Points, in no order, along strands that fork and pass close to each other.
In the rows, zero is written as 128.
Two points are linked if the straight distance between their rows is under 100.
q287: [128 167 145 121 126 100 118  84 149 185 106 119 198 117 166 146  89 157
 143 156 111 124 156 112 136 106  98]
q992: [128  93 101 120 107 166  66 161  78 129 181 115 125 152 111 136 132  68
 156 145 123 196 135 123 153 126 160]
q87: [115 123 154 196 115 211 152 136 131  74 118 156  91 154  92 125 158 172
  87  80 118 104 124 110 118 150  88]
q637: [135 131 150  54 156  78 145  85 168 164 115 154 153 111 167 122  90 135
 128 150 113 111 176 144 149 140 123]
q357: [119 113 174 103 140 152 157 135 160 123 162 137 128  90  90 139 135 143
  77 155 106 102 191 173 159 169 136]
q333: [111  81 129  87 132 149 157 120 197 118 102 148  78 103 112 158 133 127
 140 117 173  82 190 169 129 165 162]
q775: [100 114 106 133 131  94 155  76 177 100  49 143  97 102 161 156 109 167
 158 107 164 105  82 104  90 130  97]
q546: [113  93 112 172 102 164 104 154 129 115 158  95 139 133  69 166 139 153
  78 161 125 116 172 130 145 132 143]
q122: [123 124 134 121 105 181  77 172 115 130 172 119 126 150 112 139 127  75
 144 125 142 167 133 109 138 118 163]
q686: [126 102  40 116 131  65 119 112  68 115 122 109 132 163 126 141 124 118
 120 176 121 157 151 142 129 127 130]
q141: [117 110  27 131 135  40 131  98  81 108  85 115 120 153 149 128 105 139
 108 177 147 137 139 151 101 116 127]
q297: [111 126 147 108  97 173 102 168 148 131 153 127 127 152 120 144 110  71
 160 130 168 148 152 123 123 130 168]
q307: [ 69 122 188 193 119 205 126 145 178 118 110 119 124 128 115 164 133 149
 142  90 158  96 139  96 111 148 122]
q744: [141 139  36 169 129  98 115 132  72 112 104 100 111 117 152 112 135 155
 126 138 128 148  74 131  83  71 124]
q588: [159 133 144  65 107 129 127 164 108 121 172 130 115 137 124 112 121  44
 166 145 118 148 128 149 142 154 169]
q217: [133 108 148 160 133 187 139 150 116  77 154 153  98 147  84 115 157 143
  82  98 107 111 120 116 129 146 113]
q440: [186 146 118 118 153 121 109 148  74 173 162 115 148 132 129  92 178  87
 129 128 100 147  83 112 160 103 120]
q971: [132 149 147  78 139  82 131  80 149 198 124 129 193 127 158 130  77 116
 132 164 104 137 175 141 159 121 102]
q458: [ 92 126 191 157 140 204 128 144 162 112 115 139 111 132 116 147 135 137
 134  69 145 110 118  88 121 148 126]
q109: [ 76 118 113 194  84 135 121 126 158 117 105 109 129 121 126 174 124 195
 107 147 154  96 153 134 107 122 131]
q417: [169 170 117 169 130  86 153  93 100 139  95 116 139 102 147  95 148 184
 113 105 123 117  72 135 101  83  87]
q350: [180 153 169  81 131 134 144 153 114 129 173 138 117 126 124  85 147  57
 152 111 107 129  96 136 129 148 160]
q748: [184  95 113 127 119 137  88 162  55 123 195 101 137 142  96  99 187  94
 132 140  88 184  99 128 168 129 150]
q5: [136 140 170  97 140 128 121 140 145 141 143 130 146 133 129 120 122 120
 131 119 119 120 123 105 142 128 135]
q233: [ 79 120 150 182 105 162 125 121 177 124  96 110 129 114 121 179 120 177
 121 120 158  89 145 110 106 129 126]
q413: [123 130 172 175 112 178 117 140 116 115 170 115 169 103  69 132 153 166
  71 157  86 111 159 120 158 142 117]
q50: [ 89 114 171 168 133 186 153 105 164  93  91 158  90 125 126 145 134 164
 121  73 142 107  93  97 113 149  89]
q438: [170 111 148  52 180  89 180 120 167 120 128 158 102 104 135  96 130 142
 114 118 117 104 126 165 143 152 139]
q240: [192 125 162 127 137 157 107 184  70 137 203 115 134 131  95  84 179  88
 126 117  81 157  86 121 163 121 157]
q424: [155 127 176  67 103 139 121 151 138 134 196 125 129 123 113 117  94  70
 152 169 120 146 170 169 154 169 156]
q761: [145 154 176  40 126 113 134 124 156 171 144 159 149 127 161 107  77  51
 173 136 134 147 148 147 131 146 150]
q496: [ 95 170 114 151 112  96 114  92 134 171  92 130 178 139 188 150  79 141
 158 141 127 148 152 117 112  92 112]
q642: [ 91 162  97 191  90 115 110 122 116 132 109  99 154 112 168 138 104 202
 135 129 144 126 116 134 105  79 125]
q658: [126 119  59 141 110  48 145 105 117  92  83 112 121 130 128 136 128 181
 104 151 155 120 123 142 102 118 123]
q520: [144 150  87 153 142  71 143  77 130 112  49 131 106 109 158 100 138 153
 143  99 150 115  49 119  81 100  73]
q304: [ 92 130  84 194  80 118 121 132 125 102 105  88 133 111 145 143 114 223
 111 139 156 121 127 143 107  94 132]
q433: [149 154 209 130 148 174 140 140 123 123 177 146 151 118  96 101 147 134
 105 118  85 121 127 114 159 138 120]
q148: [151 149 116 136 135  67 166  84 144 134  66 126 120 103 160 112 122 177
 133 108 141 108  76 130  94 104  84]
q708: [139 144 111 126 166  98 124 133 126 133  79 139  94 146 159 104 142  95
 152  88 156 140  66  91  98 110 118]
q603: [153 110 166  85 169 128 172 126 157 111 130 166 112 112 118 110 137 145
 114 103 123 105 119 143 133 154 131]
q187: [ 76 101 116 109 119 157 125 123 190 132 100 140  92 146 136 185 111  86
 161 112 200 106 181 131 102 167 164]
q244: [104 102 107 126 142  96 160  89 182  99  64 149  91 122 140 167 125 166
 133 121 170  98 119 131  96 152 112]
q832: [117 112 133  47 130 114 143 129 180 130 136 154 104 132 145 149  92  84
 159 138 169 122 198 175 129 168 166]
q278: [140 132  44 135 151  73 110 102  51 150 124 110 139 154 156 122 135  96
 131 167 108 164 127 133 133  97 127]
q366: [198 142 160  79 125 103 113 131  95 187 186 110 167 116 129  77 153  89
 134 157  77 149 118 145 192 137 123]
q878: [114 122 123 105 135 114 120 143 154 118 118 131 126 154 133 143 125 122
 124 134 146 118 131 113 129 131 138]
q42: [119 155 104 177 112 127 112 135 111 135 116 111 148 123 150 131 125 171
 138 112 117 130  94 107 112  79 110]
q31: [102 109  70 192 122 162  93 174 112  83 129 120 102 145 105 159 142 149
 127 116 136 138  96 100 107 107 144]
q998: [118 116  69 216 130 153 109 162  99  76 108 119  97 136 120 139 143 161
 119  99 124 139  69 110  89  83 126]
q908: [ 99  92 111  80 123 132 143 112 186 128 102 148  70 129 128 162 115  89
 158 125 185 102 197 165 120 179 166]
q614: [107 167  79 161 118  85 113  96  88 177  99 120 169 131 188 131  90 127
 150 143 123 153 116 134 113  73 121]
q565: [130 129 199 102 141 165 148 152 150 112 172 144 129 108  89 107 129 128
  94 126 104 115 152 152 157 168 136]
q643: [188 136 173  76 134 123 145 149 111 143 184 120 139 117 111  76 151  80
 138 129  86 137 106 136 165 141 136]
q358: [149 122 159  40 176  80 164 112 171 146 127 162 136  95 154 112 109 134
 133 138 116 106 145 151 147 152 131]
q26: [ 85 151 110 132 122  81 140  88 152 133  56 134 128 118 187 160  97 165
 155 121 163 113 113 110  94 124 104]
q880: [142 154 183  63 123 133 113 134 148 158 156 135 157 121 139 109 106  82
 157 124 114 139 150 118 136 140 140]
q380: [173 162 201 125 159 158 150 135 103 145 159 139 147 122 117  80 157 133
 107  84  79 121  95 107 143 124  99]
q116: [107 120 152 172 117 197 170  95 140  66  99 155  94 126 122 131 147 187
 102  87 112 105 116 106 110 158  64]
q893: [104 158 222 151 147 210 134 158 139 122 147 143 127 134 110 121 136 109
 149  72 135 128 113  88 123 133 132]
q461: [127 124 101 153 112  88 156 105 130  81  81 129 121 120 110 134 131 205
  89 136 131 104 115 144  96 131 112]
q626: [157 159 111 169 142 106 130 126 102 151 111 125 143 114 149 115 138 155
 136 108 120 120  75 103 112  80 104]
q700: [123 160 213 155 134 219 121 166 108 120 177 133 134 124  89 108 154 121
 113  91  99 128 118  94 156 137 137]
q306: [129 133 145  44 125 118 153 122 156 143 140 145 126 139 155 129  68  56
 160 153 133 145 174 174 134 168 162]
q457: [ 95 126  97 110 135  99 118 126 134 121  95 143 116 175 146 136 107  81
 152 123 162 144 131 109 113 129 146]
q772: [ 89 112 146 108  98 181 119 149 173 135 119 131 102 145 126 157 103  59
 168 112 191 129 184 130 107 156 180]
q200: [139 143 152  75 124  88 118  81 117 220 142 140 185 137 165 103  87  76
 152 151 103 162 168 136 167 111 102]
q653: [108  86 129 107 156 123 155 101 197 122  93 145 111  87 129 172 128 172
 124 118 160  72 181 151 127 171 132]
q264: [ 96 123  25 181 115 108 107 128  77  97 102 100 104 134 156 143 121 161
 126 157 145 149 109 130  92  85 138]
q459: [115  96 133 120 145 123 170  87 181  98  93 151 102 108 121 168 134 176
 112 107 148  91 136 142 111 157 112]
q11: [107  95  52 186 103 137 108 157 122  86 128 106 114 156  95 165 144 155
  97 141 139 115 137 125 111 111 138]
q670: [153 129 200  68  93 135  95 136 137 170 205 118 162 103 105  99  92  76
 141 180 104 165 165 155 178 161 133]
q977: [104  83  59 167  94 127 109 151 123 102 132  93 127 145  80 174 134 163
  86 174 142 115 173 141 120 129 145]
q956: [137 150  92 155 159  85 130 105 122 140  55 142 102 124 169  98 143 112
 158  84 156 116  48  99  84  98  78]
q321: [ 92 160  52 180 121 102 106 119  89 136  92 115 132 140 181 134 101 140
 155 144 140 162 117 119  95  82 122]
q587: [146 110 141 151 135 155 135 158  96  97 169 127 116 150  69 118 164 143
  81 129  94 120 125 125 148 121 130]
q666: [162 105 154 103 130 124 131 154 104  98 185 116 132 137  71 105 158 123
  94 148  87 132 127 138 172 151 144]
q371: [170 130  77 105 157  80 113 116  69 169 149 120 150 157 149  93 159  77
 134 146 108 156 109 124 147 104 121]
q651: [114 119 172 148 135 169 149 126 146 117 162 130 142 108  80 136 143 171
  52 158  88  89 184 147 158 164 117]
q58: [195 151 157 121 162 133 135 144  95 172 159 122 147 122 122  81 171 106
 119  98  95 130  85 107 150  94 115]
q93: [ 75 132 108 111 147 102 115 120 144 132  71 145  93 176 173 153  96  59
 172  97 182 148 119 107 107 127 146]
q511: [170 143 159  60 120  93 117 110 108 193 172 120 167 125 150  83 124  69
 142 158 107 163 140 144 172 124 119]
q208: [150 111 113 118 111 153  81 162  71 144 178 103 155 134  91 123 151  97
 137 152  83 185 110 121 178 133 158]
q422: [103 112 134 188  86 175 107 153 113 122 175  98 166 110  72 155 146 165
  84 179 105 121 175 123 159 131 122]
q533: [145 129  47 193 135 110 115 139  83  92  93 117  87 125 127 108 155 159
 124 103 126 153  48 125  78  76 116]

A fork is a point with three links. Follow the links from the first point to the second and name the forks in between, in order.
q658; q642: q433 q458
q141; q651: q433
q666; q109: q458
q459; q93: q908
q233; q546: q458 q433

A fork is a point with three links, a tip a point with one. Leave the first point through the second and follow the links. Name the first fork or tip that comes.
q546; q422: q433
q588; q350: q971
q440; q371: q461
q307; q233: q708
q42; q642: q458
q306; q761: q93
q200; q511: q670

Name the points in between on the shortest way along the links from the first point to the second, in order.
q998; q637: q533 q744 q264 q321 q614 q496 q287 q971
q686; q458: q278 q371 q440 q58 q380 q433 q700 q893
q424; q200: q588 q350 q643 q366 q511
q653; q457: q333 q908 q832 q306 q761 q880 q5 q878
